Each row is a point on a tangle of strands that fork, close into loops and nearly touch. The rows are in no order.
In the rows, zero is written as 128.
Two points are linked if the straight distance between their rows is under 95.5. Some points are linked to none.
Fet: [143 178 137 131 165  96 123 182 133  78 155 166 166  87  86  81 125 149
 205 122 158 159  65 117  88  91 126 146 100]
dulu: [142 145 141  47 104 116 102 159 159 116 145 139  90 124 123 169 207  99
 132 140  68 109 102 115 101 103 152  65 125]
fazog: [139  91 112 197 152 102 163  89 182 217  80  51 135 157 164 104 120  94
 108 115 157 164 173 149 118 195 139 165 118]
ronup: [135 131 149 123 124 131 117 169 111  97 137 182 166 106 133 108 105 165
 167 112 134 151 119 126 123  79 100 146 145]
mizab: [128  99 108 201 137 110 157  76 163 208  82  78 136 153 167 129 104 103
  99 117 163 158 182 145 136 188 127 167 130]
Redad: [129 143 142 101 138 136 122 187 139  76 133 131 156 121  94 104 129 141
 187 136 117 137  83 124  93  99 132 149 115]
divus: [139 141 108 128 170  90 142 145 144 132 143 176 136  86 124  89 149 102
 168 117 139 170  70 119 123 138 128 120 135]
toran: [135 147 144  94  97 112  92 146 130 107 157 172 108 119 140 153 152 123
 135 154 102 116 103 104 128  80 141  79 148]
Voba: [ 82 105 104 197 115 143 122  40 149 193 102  56 124 183 127 144  94 131
  67 115 163 105 196 137 137 187 122 174 110]
nas: [124  88  98 161 139 128 157  70 130 172  97  41 102 162 165 119 150 112
  90  92 147 141 174 144 117 188 156 150 116]
zuve: [139 143  93 101 148 108  88 134 152 140 169 215 114  93 148 125 159  79
 152 102 109 173  80 122 135 112 106  77 161]
Vok: [ 78  90  97 208 121 142 125  58 172 198  94  55 146 184 145 132  84 124
  79  98 159 121 207 153 130 191 125 191 112]
ras: [124 111 160 159 125 154 154 155  77  75 113 103 148 117 125 106  89 164
 132 127 135 112 131 133 135 110 106 158 130]
Kapil: [127 107  85  89 128 162 121 127 142 158 120 128 130 146 129 135 151  92
 128 113  94 148 148 161 138 162 123 118 150]
Pog: [140 167 162 106 122  94 101 168 142  84 161 175 119  98 130 152 150 135
 177 160 132 123  73  91  98  38 124  73 113]
Runun: [112 140 146  80 111 122 141 154 125  79 129  97 107 120 107 129 160 131
 139 149 103  94  97 117  93 119 157 106 110]
far: [122 124 172 134 110 155 141 166  82  61 126 103 143 120 123 131  97 163
 137 123 126  93 133 121 120  90 112 132 127]
gemir: [143 143 116  56 136 118 116 137 157 131 147 145  90 108 122 148 207 104
 125 141  81 124  89 114 117 121 158  66 110]
Dafi: [ 99 127 169 112  95 165 135 137 102  72 129  88 130 136 116 145  99 156
 123 142 101  66 138 122 127 103 119 135 130]
gizom: [118 125 123 195 133 136 155  65 122 180 106 115 139 145 137 132  86 137
  91 168 168 125 169 124 170 154 112 150 126]
bel: [125  91 103 157 146 129 155 133 107 115 103  85 130 143 139 100 126 117
 116  93 136 139 152 142 124 175 142 162 130]
Sab: [130 131 160  90  73 148  77 153 113 111 149 173 144 141 127 169 121 153
 140 129  97 119 146 127 136  84 105 116 168]
tovo: [ 99 113  80 177 117 150 111  39 146 209 110  88 119 193 125 161 117 118
  67 119 163 120 188 136 157 188 132 153 121]
gaz: [137 162 171 100 119 118  97 154 149  85 165 172 143 107 135 149 128 157
 184 160 137 132  92  98 111  37 115  88 123]
Vepi: [130 113 112 203 133 105 160  77 143 202  96 116 143 148 153 124  91 131
 103 143 177 155 180 136 159 162 111 159 133]
Bosu: [149 134 160 125 136 101 102 175  94  68 159 186 152  88 132 107 113 160
 182 101 143 156 114 120 119  64 105 119 147]
Funuk: [ 93  97 117 176 142 144 157  66 148 158  99  21 114 161 152 110 114 120
  88 103 139 114 186 139 113 194 145 171  98]
pof: [141 157 118 127 174  84 129 163 143 111 148 177 145  85 105  72 136 122
 188 119 151 168  62 117 104 118 123 136 110]
Mebev: [146 163 207 113 113 132 105 158 118  69 162 162 149 100 130 159 113 179
 186 147 155 124 107 109  99  11 110 103 107]
mab: [142 146 112  90 128 110  73 144 142 133 171 218 123 105 150 137 148 103
 153 118 114 155  98 126 140  87 112  82 163]
Lobi: [109 127  80 162 122 155  97  23 152 225 117  86  95 193 118 161 139 115
  50 132 151 115 185 130 149 194 144 148  98]
Tuv: [ 89 104 106 144 106 150 123  71 112 129 115  60 112 165 135 144 109 123
  73 113 127  87 179 136 143 175 142 143 122]
supu: [108  97 124 157 140 154 156 140 108  90  95  60 132 141 130  94 104 135
 113  97 118 107 142 145 123 167 142 169 121]
kiz: [127 156 137 131 128 137 154  99 110 134 118 134 107 113 139 142 129 140
 108 184 128 112 113 109 146 122 128 102 117]
kuni: [145 138 112  81 146 103 131 125 133 140 138 145  94 104 131 119 189  94
 132 132 109 139  81 115 120 136 153  82 119]
Kup: [129 114 113 130 111 130 119 121 100 133 124 161 139 136 142 129 113 138
 119 128 129 144 148 134 158 126 107 134 161]
Buf: [145 125 101 103 136 121 125 120 126 139 134 164 110 112 146 126 162 105
 125 128 123 152 110 124 142 138 140  97 144]
Sav: [118 140 169  77  85 128 121 183 133  67 136 103 111 129 114 149 149 124
 149 145  87  76 112 112 100  97 146 109 118]
fevov: [134 126 147 107  62 133  92 110  99 127 153 143  97 161 127 188 135 135
  82 141 107  81 157 117 158 116 128 100 154]
bagu: [151 103 136 206 161 111 190 138 149 174  88 123 185 108 139  82  62 145
 122 125 173 162 163 158 151 137 104 194 127]
vene: [ 84 123 128 128 110 157 135  88 118 108 118  53 105 157 132 135 115 131
  85 124 116  68 168 127 128 164 141 137 114]
morog: [128 147  88 134 120 146  88  19 136 216 125 112  82 201 114 176 144 129
  40 146 142 101 161 118 162 182 155 125 101]
nomu: [142 150 112 104  94 135  64 109 127 162 161 210 117 143 128 184 132 128
 101 143 110 123 146 127 168 103 110  95 173]
fireg: [113 145 192  96  91 141 122 178 119  42 142  97 133 127 110 152 126 153
 153 150 111  73 106 107  93  73 130 118 109]
zef: [139 151 120 102 104 128  75 123 129 149 172 223 126 116 148 165 130 130
 123 137 111 139 123 118 161  84 103  91 174]
veke: [112 126  92 105 107 163  96  62 137 178 128 115 108 168 116 163 140 114
  75 133 113 100 167 137 159 167 141 125 134]
Mufub: [147  93 110 172 169 100 181 125 195 210  86  72 141 132 149  84 126  75
 123 106 148 176 151 166 112 201 145 161 110]
zev: [103 112 114 149 106 140 132  95  93 141 111 133 149 146 137 141  85 152
 100 126 135 119 171 142 163 128 107 154 151]
Fot: [127 145 151  49  86 137  90 142 165 130 142 124  91 141 121 183 182 112
 114 153  61  89 116 111 113 109 152  78 132]
mevi: [122 139 153 100 100 142 110 155 116 107 143 171 158 129 135 143 108 163
 151 131 120 130 134 122 134  68 102 132 145]
litoz: [149 135 174 122 127  83  92 170  94  67 172 210 133  91 138 120 120 159
 172  98 149 156 101 115 120  31 103 113 147]
Ninek: [129 146 169 137 133 126 145 151  96  93 140 150 133  98 130 118 112 158
 152 161 145 123 100 109 120  75 117 109 116]
Dagu: [143 143 164  91  71 117  75 153 122 103 153 181 124 135 134 173 134 133
 137 140 104 111 126 112 130  72 120  84 165]
Vutu: [123 123 117  68 122 147 116 168 143 102 126 127 134 128 117 135 160 107
 160 119  85 134 107 132 113 137 137 122 142]
vodi: [117 120 147 163 111 149 152 116  82 111 107 125 153 127 127 134  79 169
 108 126 146 113 164 132 157 112  96 161 132]
meb: [156 141 169 159 176 124 171 173  93  77 133 152 157  74 105  86  93 175
 170 135 177 152  89 115 107  88 101 151  98]
Fuza: [151 102  79 121 174 103 151 132 146 158 120 139 127 109 123  85 169  77
 149  92 124 181 112 145 123 187 139 127 137]
tazar: [137 138  84 109 173  96 119 136 151 139 154 200 118  88 136  97 164  76
 160 111 125 170  72 116 127 134 120 101 148]
Monum: [128 145 135 170 122 136 156  68 102 165 117 133 123 137 136 139  89 150
  98 178 166 118 150 118 172 133 109 132 124]
mol: [139 115  93  88 161 106 143 156 129 127 128 121 116 118 109  99 178  92
 151  90 111 159 104 137 107 170 155 121 123]
kudit: [135 156 207 108  97 136 116 170 122  49 149 123 138 109 112 168 119 165
 172 157 138  99 111 103  87  37 123 110 102]
zagik: [135  94  96 148 162 128 163 186 158 141  95 122 162 116 114  76 108 109
 160 103 124 156 126 161 122 167 118 180 132]
mibe: [127 152 133 147 122 139 153  64 105 161 127 128 107 127 137 146 119 148
  87 194 153 112 128 103 159 137 126 110 119]
zilep: [139 153 174 139 146 129 157 166  87  69 144 146 151  82 118 121  98 178
 172 148 157 133  98 113 104  62 105 125 105]
lerif: [145 114 115 160 175 115 166 190 138 122 105 134 175 109 100  56 105 129
 163  96 144 165 108 166 112 157 118 188 127]
pir: [131  78 109 174 146 115 162 117 113 141  92  59 110 149 155  99 136  95
 106  84 153 157 161 144 117 184 152 162 123]
fik: [137 157 166 105 112  84 116 166 133  82 157 163  95 111 127 154 162 125
 153 158 115 102  90 102  99  58 148  61 122]
Busiz: [129 100 102  64 129 138 128 158 126 119 124 106 113 132 108 118 179  90
 142  88  85 151 109 143 102 167 154 127 128]
Vade: [157 128 160 188 180 111 184 179  95  97 119 129 162  84 107  70  88 158
 164 112 179 152 102 133 119 115 105 167 114]
lati: [143 116 101 123 122 114 115 129 108 139 136 179 122 127 148 127 139 109
 130 115 118 154 124 133 151 135 121 107 168]
dif: [150 146 111 106 116 111  99 108 111 148 153 169  73 122 156 160 166 115
  88 149 114 116 120 111 154 109 142  55 147]
zunu: [137  90  94 156 168 120 175 142 172 176  87 107 156 124 134  82 120  92
 140 110 135 169 139 169 117 190 140 168 128]
tof: [ 87  91 120 194 140 153 151  87 136 137  97  32 146 155 146 106  80 133
  93  97 137  99 175 148 130 172 138 182 110]
fes: [155 129 133 178 179 107 165 199 113 105 112 138 166  97  97  56 104 149
 160  97 159 159 100 153 116 129 120 187 117]
Vov: [115 132 111  82  99 162 110  91 131 151 126 121 101 149 129 165 153 119
  93 147  86 101 147 128 144 149 141 108 136]
Melup: [117 133  88 124  96 161  84  41 131 185 140 129 101 185 105 179 136 129
  47 139 122 100 167 129 174 167 134 125 122]
Bopop: [141 127 112 136 186  92 174 150 155 147 105 119 145 103 103  67 132 107
 169 129 140 166  86 133 112 171 142 149 114]
ved: [ 88  96 123 171 146 165 161 115 130 109  95  32 141 144 136  94  77 144
 101 103 125  91 161 148 125 176 132 182 106]
febuf: [ 90 130 154 122 105 157 136 123  92  77 121  66 118 142 121 151 113 141
 102 134 106  61 142 123 129 132 132 127 114]
zipef: [126 159 147 123 152 120 136 182 125  69 132 131 154  96  91  90 119 150
 187 141 140 142  73 122  92 102 135 148  98]
Duni: [125 158 149 133 129 137 153 124 104 116 138 132 124 107 132 129 112 153
 129 183 135 117 110 111 135  90 124 109 120]
kabi: [151 110  67 112 177 112 134 118 154 182 129 157 117 105 141 110 172  70
 135  88 120 186 115 139 131 174 127 109 152]
Vofol: [117 144 132  66  94 161 100 115 155 139 128 119 107 151 126 173 157 121
  94 158  74  89 133 131 131 139 149  97 127]
Mido: [120 125 133  77 124 136 116 192 143  79 128 120 141 127 103 111 142 123
 172 109  94 125  93 135  95 130 145 140 126]
zur: [149 144 118 103  74 138  65  96 112 163 158 181  96 166 117 196 142 126
  73 146 109  98 145 124 174 131 123  89 159]

A tip is a point with one link. Name the tips that can be reached along the links from each point below, in the order of the rows.
Fuza -> fevov, kabi
morog -> Vok, Tuv
ronup -> Runun, litoz

Name the points in between on the shortest way along the links from the first point to the second, in order.
morog, lati -> Melup > veke > Vov > Vofol > Fot > dulu > gemir > kuni > Buf
zuve, mol -> tazar > divus > pof > Fet > zipef > Redad > Mido > Vutu > Busiz
Pog, ronup -> fik > toran > Dagu > Sab > mevi
zunu, Ninek -> zagik > lerif > fes > Vade > meb > zilep
febuf, Fot -> Dafi > far > ras > vodi > zev > Kup > lati > Buf > kuni > gemir > dulu
mizab, kiz -> Vepi > gizom > Monum > mibe
